Each row is a point on a landscape with many valleys, with its height.
From any point a ball rolls to the lowest of the 2 points nearest to it. It stops when none of these is lower. Distance is the straight distance between rows; heights are no part of it.
pode h=50.0: [132 160  99 139 127  95 109 191  85 134 139 139 128 125 120  55  97 119
 164 117 132]
Tof h=61.4: [138 164 194 108  97 119 183 138 129 213 148 138 122 153 118 121 125 137
 164 174 139]
ses h=41.0: [129  75 102 105 109 116 146 159 113 129 185  75  93 154  91 131 147 121
 152 117 157]
koz h=14.9: [177 121 151  87 125 122 157 144 106 168 133 115 169 169  68 151 133 102
 139  74 126]
roto h=40.2: [ 95 127 109  65 114  88 136 103 142 153 126 126 126 113 130  74 129 111
 152  58  97]
malak h=69.7: [141  84 173 100  59 129 180  92 115 149 121 141 150 113 104 125 140 107
 163  94  87]
suna h=36.8: [ 75 170 118  86 127 106 176  61 123 132 132 148 109 137 122 121 172 109
 106 134 102]
Gugo h=35.2: [111 121 118 174 111 111 120 141 123  84 120 129  98 121 124 197 151 122
  88 106  93]
Vever h=57.7: [ 69 160 123 126 112 107 148 188 158 195 156 129 153 135 116 175 149 106
 139 141 157]
fiv h=35.1: [ 81 175 115 109 149 111 135  69 111  95 142 135  79 152 134  92 157 136
  97 145 111]
vafas h=30.7: [167 165  68 125 152 108  94  90 121  84 132  94 131  93 215 182 133 161
 109  93 118]
rola h=39.9: [108 140 165 174 146 136 126 171 159 161 112 146 100 103 113 122  75 110
 122 126  93]
gade h=59.1: [158  82 110 158 153 152 132 147  92  96 124 115  87 132 107  82 115 152
 108 129 115]
leka h=73.9: [108  76 181  98 105 122 115 144 162 131 107 115  64 117 125 119 117 134
 133  64  94]
riz h=59.3: [211  79 124 113 138 151 132  72  93 132 115 117 174 132 121 102 110 147
 168 163 146]
Kibif h=56.9: [218  89  94 111 182 139  97  36  61 103  83 114 136 156 153 142 122 161
 155 158 104]
Von h=37.1: [109  77 136 127 143 124 157 144 169 140 140 119  60 174 105 130 157 162
 136 104 125]
fonif h=49.7: [115  74 110 147 156 146 155 137 174 131 111 141 133 144  88 148 135 118
 119 122 114]
bavi h=61.8: [135  98 108 174 109 154 137  99 107  74 118 131 108 113 162 154 166 179
  84 167 127]
guded h=61.3: [114  90 144 161 104 155 161 120 122 117  92 158 111 121 132 126 163 168
  94 146 106]
torat h=38.8: [105  70 143 117 112 129 163 177 157 164 183 110  96 182  80 134 156 134
 170  95 135]
tene h=31.3: [135 106  94  88 132 121 167 112 153 132  90 109  99 126 151 186 146 119
  94 166 105]
seni h=43.3: [186 107 130 151 165 133 134 101 123 187 114 123 140 109 131  77  79 191
 187 120 119]
Dile h=59.4: [ 58 135 194 144  79 129  82 180 141 150 159 117 121 131 118 171 146 113
 132 114 165]
mago h=28.5: [ 99 136 139 135  88 111  89 146 107 114 155 145 189 133  86 132 145  90
 151  61 148]
guto h=59.0: [171 160 130 170  98 124 157 141  55 130 134 129 141 128 121 150 128 127
 124 186 126]
tafa h=39.0: [155 136  96 107 186 133 118  83 103 111 153  95 118 162 102  91 127 143
 114 106 153]
mal h=46.1: [153 140  83 122 150  77 120 162 102 111 145 132 123 183 111  75 130 139
 182 133 138]
raf h=44.7: [166  75 108 121 137 113 128  71 126 115 138 107 133 123 124 145 152 177
 154  66 140]
Gafe h=52.0: [214 112 100 144 159 130 111  71  45 103 128 107 145 112 140 149 131 169
 141  85 118]
beg h=28.0: [130 196  97 105 132  99 133 132 128 114  88 137 120 136 183 151 139 135
 101 168 112]
gon h=64.7: [ 72  81 159 105 112 138  86 134 171 104 161 121 127 142  81 110 114  45
 158 103 136]
Midav h=30.5: [115 193 142 103 153 102 159 118 116 156  99 162 108 152 138  76 133 135
 124 167 106]
Ganeg h=17.6: [ 71 146 169 111  95 105 139 127 155 170 133 159 124 135 126 115 147 117
 155 120 125]
boti h=20.1: [124 115 142 134  75 100 171 104 109 111 166 142 136 148  92 147 149  74
 177 189 136]
paz h=18.4: [145 160 135 101 128 126 112 130 163 116 118 139 182 160 129 140 112  80
 143 196 186]
nifo h=57.1: [123 100 116 149 131 131 130 145 129  63  80 174  97 172 137 108 168 137
 116 177 107]
lar h=58.2: [161  99 114 140 163 163 120 155 107  76  81 138 107 177 134 108 143 157
  85 155 124]
zeru h=48.5: [107 145 119 184  79 104 119 103 113  81 139 169 162 114 141 132 152 129
 150 150 129]
tute h=60.7: [170 146 144 176 140 148 162 147 116 193 131 131 175 108 102 147  90 141
 129 143 132]
Setu h=32.0: [ 51 121 112 134 103 119 129 147 145 168 192 103 116  99 109 124 127  94
 150 131 133]
davul h=50.1: [174 166  65 165 179 111 105  94 125 121 102 143 175  89 189 129 110 167
 143 102  91]
geto h=32.9: [111 167 178 145 133 118 138 131 126 125  92 187 134 149  96 118 131  96
 126 114  83]
Bib h=18.0: [ 74 136 118 121 111 117  80 132 149  69  97 139 108 119 161 126 146 123
  97  93 106]
Mazer h=28.6: [ 97 117 103 148 112 129 149 107 159 154 185  91 130  77 104 143  95  98
 134 143 151]
Liton h=34.4: [ 93  95 176  70  90 144 149 167 165 174 130 132 106 143 127  63 130 118
 163 119 114]
Per h=33.3: [131 112 132  72 115 111 130 125 132 127 104  95  63 117 139 165 126 116
  87 109 101]
gaget h=30.6: [111 210  99 135 145 104 126 119 130 144 116 130 104 102 197 112 120 175
 107 149 116]
dop h=74.5: [102  65 189 101 128 164 155 148 179 151 135 118  74 155  84  98 120 112
 132  75  80]
Sadot h=39.2: [140 100 134 114 108 137 118 137 127  66 111 128 120 175 120 180 170 123
  94 151 154]
Nak h=54.1: [168 127  95 169 132 117 134  92 110 115 103 124 110  82 173 148 115 165
 119 148  87]
gubok h=23.0: [ 77 132 137  97 112  93 175 128 156 156 144 155 103 142 113 142 151  76
 155 157  96]
zub h=60.9: [194 154 108 178 141 133 157 122  76 163 127 130 174 109 133 131 106 167
 146 171 137]
pef h=59.7: [ 76 153 133  88 127 141 200 106 153 194 139 147 157 127 109 153 165 109
  99 141 129]
Vil h=60.6: [ 58 164 169 107 152 159 162 119 168 179 139 155 132 125  97 116 120  85
 110 136 120]
Diti h=68.2: [147  86 159 106  91 110 173 107 155 162 140 128 145 133  90 169 123  77
 179  84  87]
fadi h=33.7: [150  47 133 146 141 146 167 109 143 154 147  95  83 127  78 127 114 142
 146  82  74]
Fumok h=15.3: [121 135  57 154 136 144 106 160 125 105 167 123 194 111 134 104 119 120
 134 139 178]
pur h=36.4: [104 107 148 118 132 145 150 164 178 185 119 138 119 109 111  81  87 109
 147 116  98]
feda h=54.9: [116  89 177 127  82 152 162 112 150 162 172 115 125 135  98 137 136 133
 159 145 158]
ganor h=35.3: [ 71 135 136 139 104 104 127 144 110 120 150 166 178 153  69 124 163  63
 157  97 109]
roni h=42.9: [125  76 103  96 111 118 132 119 133 126 163  89 121 130 105 135 153 139
 132  63 155]
lupo h=75.0: [ 99  77 219  92 147 183 150 160 182 144 103 155  97 159  79 107 123  75
 122 130  96]
Suvo h=63.5: [157 141  94 147 129 121  72 150 149  56 111 100 121  96 206 167  84 101
  97 143 108]
Gotar h=58.1: [111 133 183 127  78  98 111 182 140 142 145 125 121 151 107 193 139  95
 160 138 165]
nida h=28.1: [108 118 190  93 145 162 160  81 179 173  98 157 140 134 111  86 117 123
 126 106 104]
Topap h=62.6: [ 99 160 238 137  99 139 169 138 136 184 155 171 109 151  98  98 124 102
 169 172 110]
kigam h=77.8: [ 87 154 203 134 127 154 115 119 172 130 118 168 163 135  96 163 134  86
 107 129 142]
dobi h=53.7: [195 127  60 114 215 162 120  57  76 141  96 108 171 149 180 145 147 208
 128 150 116]
siro h=21.1: [139 161 162 116 109 113 102 144  98 125 150 139 173 161  95  83 124 113
 165  93 168]
gatob h=37.4: [112 154 135 132 139  90 121 121 135 132 144 143  86 131 122  47  95 128
 176 143 111]
nep h=51.0: [ 99 137 143 148  66 142 152 124 117 129 125 157 171  92 139 132 154 122
 121 167 135]
Mev h=54.2: [132 114 136 129  48 111 111 169 120 125 111 151 192  85 138 133 123  91
 167 116 138]
firi h=37.9: [109 155 112  83 104  90 111 145 120 135 131 124 108 113 156  87 132 143
 141  94 136]
kaz h=38.7: [ 90  88 119 127 112 173 107 191 101 100 132 116 115 134 118 117 157 141
  73 102 157]
Fode h=37.8: [177  90 137  62 161 118 130  76 132 148  65 118 110 148 143 116 128 152
 137  92  84]
lef h=69.2: [169  98 157 190 122 130 128 166 131 120 110 135 134 144  94 185 128 154
 133 101 132]
kub h=46.7: [ 39 115 162 115 129 156 123 198 171 169 108 175 134 122 113  91 137  78
 127 144 106]
reka h=57.6: [ 79 116 122 114  65 144 118 175  98 112 132 100  90  78 151 138 132 101
  80 161 121]
gib h=27.6: [123 149 154 128 103  97 172  76 131 137 145 152 146 149  96 177 160  96
 147 147 127]
dar h=51.1: [110 109 111 137 180 126 145 161 159 154 119 126 115 152  85 128 122 136
 114  66 107]
ziga h=20.5: [181 168 140 111 163 121 142 112  72 165 134 113 163 157  93 137 126 144
 116  76 129]
zitu h=18.1: [133 108 164  48  75 127 121 127 108 130 143 108 131 144 128  94 159 140
 140  76 170]
Vaso h=45.3: [139  98  88 146  75 132 110 128 105  83 162  99 118  72 157 128 110 131
 135 169 157]
mapev h=56.2: [122 150 158 151 121 119 127 211 138 183 116 157 171 131  91 108  96 102
 164 102 113]
gebu h=40.3: [167 125 118 144 154 127 159 115 141 187 139 102 120 103 120 100  63 137
 166 168 113]
tik h=56.0: [ 89 155  89 150 145  91 151 165 161 149 138 140 136 150 110 179 147 108
 133 126 130]
sodu h=31.9: [128 131 115 153 126 110 120  85 123  65 121 139 140 146 124 172 160 130
 104  98 118]
daz h=73.2: [120 107 148 118 109  90  85 149 165 125 114 118  85 111 154 139 123 163
 149  48 130]
gosu h=37.5: [136  99 144 108  95 165 132 193  73 118 128 102 128 131 100 149 142 112
  74 108 143]
lepa h=44.0: [170 137 130 119 101 129 116 115 147 130  98  96 132  74 168 197  86 105
 102 159 127]
Gego h=38.9: [133  90 129  71 146 129 153 134 147 159  79 127  90 140 132  85 125 142
 116  91  81]
kiriz h=48.3: [172 111 122 168  97 121 119 137 118 118 146 105 134  93 137 167 100 135
 146 157 155]
dus h=37.0: [100 139 200 143 131 150 130 166 120 141  85 169 110 122  93  99 107 103
 102  95  71]
pebi h=31.8: [164 149 132 122 143 116 164 102 100 145 146 113 135 168  95 184 147 126
 123 152 149]
popav h=58.0: [204  63  97  94 170 128 130  59 102 115 119  91 124 168 110 137 129 146
 164 146 132]
lekoz h=42.1: [118 158 139 153 182 109 156  99 148 146 129 137  78 153 110 146 115 137
 121 144 101]
zese h=24.7: [ 99 144  95 158 130 144 142  73 154 113 176 110 155  98 119 158 129 108
 109 160 157]
nofos h=33.1: [ 94 113  89 116  89 117 150  83 128 123 163 127 128 127 136  98 170 154
 149 144 162]
Lil h=44.9: [106 138 133 155  96  86 110  48 139  75 142 159 135 132 119 126 147 123
 170 122 126]
Bisen h=37.3: [ 26 136 128 153 104 113 124 104 123 104 197 145 100 139 102  92 170  99
 151 163 143]
Rapaf h=33.6: [109 183 135 124 127 111 107  53 104  99 152 113 102 135 154 122 151 174
  97 116 145]
mosi h=56.3: [132 126 174 108  65 102 159 152 126 178 156 102 126 134 110 180 143 122
 159  96 134]
pif h=36.1: [192  97 187  80 156 133 137  55 105 150  92  93  94 155 107 152 114 138
 125  87  80]
Gev h=33.2: [203 125  80 112 152 124  76 110  97  95 129  77 123  69 205 160 108 162
 134  75 137]
kape h=39.7: [ 59 158 125 130 119 136 133 138 107 123 125 169 174 131 105  95 170  99
 104 114 115]
tarus h=43.1: [144 131 128  77 155 105 131  96 148 140 105 125 132 137 101 101 108  95
 147  95 104]
voku h=70.7: [184 100 128 145 121  98 139 146  81 106 114 125 117 162  99 183 148 140
 131 100 122]
sifi h=53.8: [128 149  69 131 158  94 155 144 126 142 127 138 136 156 125 148 162 149
 120 111 125]
let h=57.0: [138 103 100 143  92 135 181 127  75 123 145 123 144 121  98 155 153 114
 112 166 123]
Garo h=72.5: [141 132 149  88 125  97  91 167 137 116  98 121  79 155 159 137 137 173
 118  84 144]
pog h=37.7: [123 130 133 151 116 137 102 137 149  75 121 116 116 127 157 216 144 125
  71 149 137]
ziv h=27.3: [163 100 118 145 140 113 116 141 155 110 133 122 113 177 120 149 128 141
 158 172 175]
Bik h=43.0: [ 59 184 148 169 111 101 117 122  78 114 155 155  96 134 103  79 141 129
 128 107 102]
gumu h=36.9: [148 164 107 105 196 115 147 113 158 183 113 114 112 133 125 108  70 108
 139 162 115]
dokar h=61.2: [117 137 111 154 114 128 119 175 158 122 106 139 106 116 179 141 114 144
 127 209 148]
nuto h=45.8: [ 69 158 166 153  91  97 117 185  80 150 156 135 105 131  99 121 136 113
 139  96 107]
voran h=39.5: [ 71 118 121 159 100 172 102 185 114 114 145 127 126 105 152 102 159 189
  86 118 163]
Pigo h=53.5: [198 147  85 130 191 124 116  71  80 129 109 112 164 143 153 157 130 174
 119 109 112]
mabe h=70.6: [101 109 157 131  72 129 171 117 120 157 108 142 120  80 121 131 126  99
 123 129  74]
pab h=20.7: [119 142  97 166 147 159 103 155 163 114 146 124 181 139 139 145 125 135
 109 160 185]
dumaz h=21.0: [149 126 139  93 104 120  84 121 102 103 160  98 126 117 144 111 141 168
 139  67 192]
Mov h=34.5: [ 14 125 124 116 125 129 141 108 158 150 184 127  98 120 101  79 148  96
 135 120 124]
Mino h=9.1: [139 120 178  71 116 140 142 149 103 147 155 108 136 182  61 107 123  80
 138  75 126]
til h=22.8: [162 160 147  76 165 126 123 105 168 128  73 148 153 171 146 132 122 110
 129 188 156]
bife h=58.5: [133 146 159 152 117 128 181 182 116 203 135 145 155 124  85 142 100  98
 154 138 100]
roza h=51.8: [ 78 117 110 183 119 157  92 148 145  48 102 174 164 137 141 143 158  92
  87 151 102]
ziko h=46.6: [195  82 141 137 152 126 112 130 103 123 132 108 103 150 117 133 134 199
 152  56 149]
dobo h=14.5: [145 123 191  64  71 123 117 161 110 143 125 117 144 140 107 111 127  97
 147  82 140]
zefid h=42.0: [146 129 116 113 159  67 125 125 145 132 135 130  82 172 112  78 110 141
 195 115 122]
dake h=65.4: [136 104 164 123 118 122 133 162 184 172 126 125 162 126  80 151  91  67
 169  71 110]
sokes h=27.4: [ 98 154 145 166 150 126 117 116 132 127 174 134 125 160  89 106 136 155
 144 109 159]
Boniz h=13.7: [109 150  96 113 124 108 106  92 134  87 103 124  95  86 172 111 111 121
  97 109  85]
nileg h=47.7: [ 80  89 149 154 169 139 138 132 224 130 129 164 125 146  84 158 130  96
 140 133 132]
guf h=43.9: [ 97 142 110 138 177 143 173  74 165 159 147 126 106 128 119 127 132 153
 104 159 130]
Mige h=35.5: [150  78 123 132 141 131 171 116 130 153 112 108  87 133 118 157 143 172
 110 108 102]
silim h=55.6: [154 134 113 124  93 113 140  89  76  95 114 108 101  99 154 164 135 125
  96 146  98]
visik h=40.0: [ 27 153 153 178 122 125 109 142  90 102 178 152  75 138  97 109 155  94
 118 159 109]
Musim h=58.6: [ 91 138 114  79  95 126 164 174 124 184 147 114 147 130 122 123 159 125
 120 127 156]
Mub h=30.9: [ 85 127 141 181 151 152  87 187 127 121 177 126 134 143  70 105 102  74
 143 154 150]
nus h=47.9: [ 68 103 175 121 102 163 104 185 159 126  67 186 156 129 131 116 152 106
 106 129 117]
Lavum h=27.5: [ 82 170 159 118 106 106 117 169 131 120  83 180 122 154 128 148 155  89
 112 140 102]
vinil h=65.1: [167 124  90 105 125 114  95 157 125  86  97 118 111 115 159 124  95  99
 118 135 113]
pum h=48.2: [169 190  98 126 162 135 109 147 101 116 116  94 127 107 165 141  83 117
  69 134 113]
nosuz h=34.2: [178 122  98 116 157 139 149 142  92 146 145  75 121 150 114 176 138 155
  91 120 163]
donet h=26.0: [ 97 142 162 131 137 135 116 161 125 129 158 143 132 178  83  86 132 107
 138 136 155]
lugat h=40.6: [102 145 135 190 123 159 115 171 119 131 147 125 107 101 135 119 112 173
  99 144 148]
Veko h=48.4: [182 131 101 146 128 168 111 123 100 116 132  89 159  77 177 164 107 157
  85 134 157]
Zezuz h=54.0: [ 37 129 132 174 131 135 107 171 153  89 110 197 137 148 120 155 181  81
 116 169 108]
bibe h=49.8: [151 169 118 164 118 151 119 169  63 108 111 119 123  85 162 127 110 145
  70 127 109]
suv h=66.5: [156 134 103  77 140 116 120 128 146 120 108 102 101 127 151 123  93  87
 126 184 132]
Git h=52.4: [147 108  67  99 169 101 149 153 137 152 107 112 132 146 117 150 142 152
 117  59 120]
Topal h=31.1: [ 87 106 118 114 130 144 127  91 154 111 151 142 141 149 116  45 154 149
 147 134 167]
tivu h=31.6: [181 105 117 137 148 115  86 126 155  77  95 143 144 167 138 116 113 137
 170 151 157]
bebep h=23.8: [138 109 121 135 130 154  86 114 126 103 168  88 123  97 141 101 107 162
 120 100 188]
vivom h=38.0: [165  81 119  75  77 122 104 101 141 120 106 101 144  66 172 123 105 137
 153 116 156]
Ruza h=33.0: [ 77  83 158 101  95 145 115 156 156 135 147 143 127 156 118  46 144 127
 168 142 163]
firil h=28.9: [129 107 163 127 149 155 151  82 163 180 184  80  85 128  96 109  92 157
 143 116 138]
diroz h=7.5: [118 187  69 121 121  93  68 173 128  82 117 143 139  96 224  90 125 140
 130 108 120]
bog h=58.8: [ 49 119 131 143  98 154 113 151 134 104 142 124 103  86 125 154 126  64
  83 187 117]
vazen h=63.0: [154 164 121 186 146 148 107  83  85  62 160 110 113 148 170 149 149 180
  81 157 147]
Kiv h=41.1: [130 104 127  98  65 121 114 107 149 118 113 111 143  59 144 162  97  88
 122 120 130]
Kevo h=35.7: [156  86 104 114 122 167 147 157  84 138 143  84 140 109  97 155 139 141
  76  79 147]
noru h=59.9: [161  88 112 144 142 151 152 105  94 147 134  97  88  99 132  80  98 174
 125 146 107]
dumu h=62.4: [ 94  99 154 126 100 105 105 151 178 153 175 110 152 124  84 145 102  56
 189  96 139]
kufi h=50.2: [196 110 127 149 114 121 122 108  50 123 141 104 124  75 134 137 121 172
 134  63 121]
san h=22.4: [118 137  87 169 132 126  88 140 148  52 106 139 136 102 194 154 139 144
  87  85  97]
Mirub h=37.6: [216 104 113 119 158  99 112 143 118 125  75 142 160 163 125 137 113 140
 173 119 125]
rim h=67.8: [115  84 161 173 121 133 106 180 144 118 102 148 138 141  90 136 129 135
 134  63 121]
pano h=32.4: [132 190 102 134 122 125  98  70 107  92 163  98 139  91 200 156 146 176
 100 103 167]
Muk h=61.1: [169  99 102 177 140 147 178  83  81 139 122 121 120 100 115 116  97 135
 132 184  85]
Ritam h=27.2: [128 195  75 148 144  97  99 112 130  81 131 137 159 125 182 168 141 137
 102  91 114]
getil h=62.3: [115 150  94 167 126 142 109 144 146  91 118 117 115  91 187 154 102 122
  81 185 109]
keras h=41.8: [ 80 144 109 102 140 152 140 150 110 116 118 155 137 132  98  87 139  61
  79 148 102]
zib h=53.2: [151 138 156 158 123 108 153  90 144 163 124 134 123 122 135 154 122 174
 151 143 133]
nis h=68.3: [173 158  82 103 189 100  87 117 151 126 123 106 125 145 159  86  81 145
 162 144 160]
Lupib h=55.7: [182 109 113 147 169 124 133  54  97 113  71 137 110 141 150 138 128 167
 132 150  76]
bop h=44.8: [ 43 135 160  92 148 131 124 216 167 177 129 161 108 148 110 105 135  49
 146 191 122]
meba h=23.1: [154 137 128 166 166 144 139 100 108 147 182 116 154 150  73  87 105 146
 152 103 154]
zoruv h=52.3: [205 140  96 112 192 145  93 156  80 108 106 105 123 142 198 130 144 222
 114  86 156]
zufa h=64.1: [171 187 127 129 156 150  76 146 127 121 132 105 157 124 177 113  93 161
 109 143 185]
subi h=52.1: [133 135 156 150  73 128 164  89 122 152 120 147 135 104 157 163 157 176
 122 168 141]
vita h=25.4: [147 186 133  70 154 107 131 107 162 166  69 138 126 151 178 137 128 155
 114 158 132]
guvu h=49.6: [104 116 134 125 112 156  74 159 150  68  76 167 176 130 150 107 137  91
 100 130 126]
kol h=76.9: [ 64 106 193 146 130 178 115 154 171 124 113 167 148 110  74 151 126  50
 106 126 109]
pul h=60.2: [ 67 142 167 147  93 134 106 135 131 123 137 143 136 118 123 157 159 136
 102  91 143]
sesib h=48.0: [ 69 155 125 151 120 105 131 172 122 156 138 133  88  99 126 133 130 142
 110  75  93]
Sis h=29.4: [ 91 103 138  77 131 156 138 101 176 152 134 134 155 140 107  80 141 118
 132  98 149]
nisa h=23.6: [150 151 160 124 140 151 148  78  85 136 120 133 148 144  91 121 132 126
  90 105 117]
ror h=59.2: [ 76 188 114  93 115 126 159 123 128 175 143 130 152 115 147 117 157 140
  95 151 160]
Dag h=51.2: [131  50 109 109 155 139 171 119 174 135 117 124  96 137  97 114 118  93
 143 146  93]
diput h=49.4: [ 93 168 119 140 102 111 147 159 125 158  97 146 124  84 159 150 133 134
  87 112  89]
deve h=41.5: [150  80  97 139 118 159 140 102 136 109 124 129 168 125 134 130 151 146
 124 166 163]
Ritu h=48.1: [199 118 143 150 132 130 122 108  77 150 147 107 129 107 140 116 126 210
 159  94 162]
golu h=14.4: [149 139 108 146 124 114  62 174 127  77  99 142 110  90 205  86 119 178
 137  86 126]
geti h=51.3: [184 127  69 118 157 139  84 158 114  78 127 107 155 126 200 132 148 177
 118  97 171]
faba h=52.5: [141 126 135 201 127 119 103 135 145 102 158 135 140 120 109 133  85 115
 164 172 155]
tife h=55.8: [127 104 142 119 102 158 159 113 105 136 152 124 138 128  96  96 127 105
 124 152 136]
Pesa h=24.6: [161 164 110 166 168 131 114 106 118 124 135 130 119 144 154  86 120 196
 137 152 154]
dad h=13.6: [154 176  57 109 161 109  79 122 119  50 111 119 127 109 247  95 125 156
 114 115 101]
rufek h=10.8: [123 156 150 113  80 104 125 116 123 121 163 136 160 145 113 136 138  80
 164 190 179]
Pada h=48.6: [195 122 125 129  79 110 111 170 117 126  88 139 189  80 151 163  97 110
 155 100 127]
pof h=46.4: [169 153  97 180 163 109 127 113 119 164 107 158 161  96 147  96  98 189
 164 103 102]
Voka h=58.7: [117  90 116 131  81  99 106 169 158 137 151 132 180 104 111 125 109  78
 199 114 151]
suzeg h=44.2: [ 92 187 118 138 150 150  98 189  91 104 120 140 151 134 114 100 108  73
  73 133 111]
Nen h=26.1: [144 129 199 110 140 157 179  67 126 177 112 136 137 128  83 125 112 104
 113 104  79]
dugit h=75.8: [ 90  85 219 102 109 158 146 149 185 147 110 171 126 143  86 173 143  56
 135 122 101]
nup h=71.8: [145 118 133  85 128 107 133 164 109 122  99 125 105 186 115 154 165 138
 109  83 133]
sof h=37.2: [163 125  76  74 144 115 126  90  85 111 128 101 137 130 140 114 142 140
 117  90 134]
goro h=33.5: [140 204 126 122 153 112 147 115 127 174 107 145 146 113 143  87  86 124
 127 167 116]
kuru h=58.9: [ 68 104 124 174 115 118  91 139 160  76 144 146 122 124 102 145 127  65
 148 146 118]
muli h=52.7: [109  66 150 110 144 158 180  85 159 123 140 112  63 130  89 152 128  90
 107 163  98]
feb h=53.6: [112  95 183 130 119 142 157  86 175 137 138 131 100 122  99 147 119  94
 143 153 115]
misiv h=32.8: [ 89 177 126 155 114 107 130 136 124 153 129 143  94  96 162  74 111 157
 134 150 116]
totu h=17.8: [142 130  39  96 156  92  95  92 142  73  98 112 106 112 202 113 125 145
 120 119  99]
Pake h=21.2: [ 86 152  67 168 133 145 120 109 123 102 178 122 164 110 126 119 145 130
 106 122 153]
kuro h=52.6: [192 123  65 135 154 131 120 102 102 128 104 122 145  81 200 127 116 183
 140 134 114]
fupo h=35.6: [200  87  85  67 113 148  97 124 103 103 109  80 131  59 205 126 112 154
 127 112 153]
baso h=34.8: [153 160 111  87 123 111 122 105  90  97 123 117 154 154 128 170 163 117
  92  97 148]
gep h=41.4: [140 134 115 126 150 108 120  49 130  90 141 135 124 163 106 112 136 124
 144 138 134]
Vufu h=60.8: [ 74 115 142 137  95 135 144  94 154 109 110 158 126 114 141 164 182 142
  92 123 120]
lig h=66.4: [109  56 148 139 120 150  90 152 164  91 120 134 136 132  77 116 108  85
 137  76 125]
keseb h=62.5: [176 119 101 187 136 149 119  97  75  76 138 112 122 112 172 154 154 205
 103 122 130]
Ker h=67.4: [175 147  93  76 171 135 125  88 124 137 117  95 136 144 155 106 109 134
 122 176 159]
Fadit h=60.5: [169 153 163 134  78 115 172 142  76 172 131 132 137 134 131 127 131 156
 156 176 143]
vizu h=28.4: [130 127 123  74 134  96 179 135 165 169  95 139 108 145 139 158 135 101
 142 175 111]
kipa h=56.1: [101 112 108 153 126 124  71 135 188  85 151 126 146 129 128 118 100  88
 158 159 169]
ripo h=38.2: [118 155 168 168 158 109 145 150 138 128 107 176  89 167 102 133 122 114
 139 164  93]
Mag h=40.4: [144  98 114  93 117 158 143 119 127 112  98 123 146 147 143 155 177 162
  81 142 160]
topu h=35.4: [108 138  83 111  91  96 145 117 119 136 145 118 124  93 153 125 137 128
 137 137 135]
Kuzum h=46.5: [195 141  87 131 126 138 110  97 110 106 119  84 162  58 174 175  75 107
 100 142 113]
Revu h=34.7: [144 113 163  72 153 131 155  84 131 134  91 109  82 149 106 176 136 103
  83 100  87]
duduv h=60.1: [ 95 135 132 142  95 134 123 157 149 118 138 125  86 101 155 160 114  87
 115 232 142]
vir h=50.7: [127 152 123 121 111 126 153 159  80 139  89 137 100 106 144 120 135 136
  82 146  85]
Tubep h=43.2: [121  95 104 125  90 157 103 133 116  78 144 115 135 125 143  93 140 137
 124 178 180]
lebag h=63.7: [100 120 223 151 119 167 197 134 126 166 152 168  78 138  84 123 126  93
 141 183  83]
veb h=53.1: [129 173 148 136 129  95  91 182 132 143 112 150 141 126 124  97  83 111
 155 111 125]
gos h=36.0: [ 84 127 130 137 142 128 129 185 153 148 184 129 129 163  85 129 121  60
 164 194 163]
maniz h=22.5: [ 54 155 158 120  83  92 115 172 159 156  87 191 140 129 141 119 157  98
 160 128  98]
gem h=23.9: [147 121  96 159 176 144 119 152 160 111 116 121 128 161 134 161 134 168
 105 157 161]
gil h=55.9: [ 76 142 103 165 123 112 130 149 148  90 109 180 118 153 143 126 175 136
 124 172 120]
laf h=63.6: [184 178 102 132 166 144  83 106  97  69 138  98 142 149 196 120 126 174
  99 161 159]
vato h=49.9: [175 144  62 116 123 156  92 166 100  78 142  92 177  85 207 133 120 138
  99 124 164]
det h=45.6: [ 75 131 126 157 197 146 154 100 202 138 158 151 124 160  84 128 145 123
 128 142 145]
besus h=27.7: [125 176 143 131 176 116 138 114 145 163 118 157 111 167 135  74 127 183
 146 145 137]
mizi h=31.2: [153  66 127 163 165 147 157 102 157 156 178  81  90 127  81 140  88 140
 147 127 126]
nit h=19.1: [151 139 115 145 166 160 123 105 115 149 136 126 170 110 112  75 100 158
 119 102 142]
Nege h=40.8: [ 81 152 134 136 180 131 135 185 183 160 136 163 136 146  87 129 102  50
 151 179 124]
pov h=53.0: [203 129  73 124 209 161 116 112  69 151  99 121 164 118 200 125 153 234
 125  93 135]
Kagi h=26.6: [137 111 157 132 125 150 118 117 139 156 169  88 123  96 107 109  79 147
 142  91 160]
nodeb h=42.4: [182 105 150 115 107 113 138 150 124 140  91 137 157 126 117 136 112 119
 154 117 118]
raluk h=54.8: [163 140 172 115 116  99 155 122 156 198 138 111 134 136 122 183 117 149
 160 114 147]
Nukev h=60.4: [205 104 145 110 154 168  82  26  97 117 113 115 178 124 150  82  98 155
 164 136 157]
Gome h=46.3: [129 193  90 129 157 137 108 165 106 124 139 115 147 137 132 101 105 106
  99 154 147]
folup h=56.7: [129 130 131 119  80 149 145 131  78 119 133  92 114  73 133 167 125 109
  61 125 107]
sufe h=21.9: [148 135 137 144 173 159 106  60 133 127 137 115 128 121 129  71  95 175
 134 140 151]

Call two points neighbours if one is among the 2 nearest of the other. Go from one point of each pair to the other, from neighbour to neighbour, staying as low as possible. Name the highest point that can't be avoided.
Mino / rufek: zub
siro / nit: sokes
Boniz / diroz: totu
Mino / geto: rola
Fumok / siro: vir

For each start below, name every point that the ball comes to, in order.
Ker: suv, vinil, Suvo, getil, dokar, duduv, bog, reka, folup, silim, Nak, kuro, davul, pof, seni, gebu, gumu, goro, Midav, besus, Pesa, sufe, nit
riz: popav, Kibif, Lupib, Nak, kuro, davul, pof, seni, gebu, gumu, goro, Midav, besus, Pesa, sufe, nit
kol: dugit, lupo, dop, leka, daz, Garo, nup, voku, lef, rim, lig, gon, dumu, Voka, Mev, Pada, nodeb, Mirub, tivu, ziv, gem, pab, Fumok
Muk: Nak, kuro, davul, pof, seni, gebu, gumu, goro, Midav, besus, Pesa, sufe, nit
malak: Diti, dake, dumu, Voka, Mev, Pada, nodeb, Mirub, tivu, ziv, gem, pab, Fumok
tute: bife, mapev, veb, pode, mal, zefid, gatob, misiv, gaget, beg, vita, til, paz, rufek
laf: vazen, keseb, bavi, guded, Vufu, pul, Dile, Gotar, mosi, raluk, zib, subi, nep, zeru, Lil, gep, tafa, sof, baso, sodu
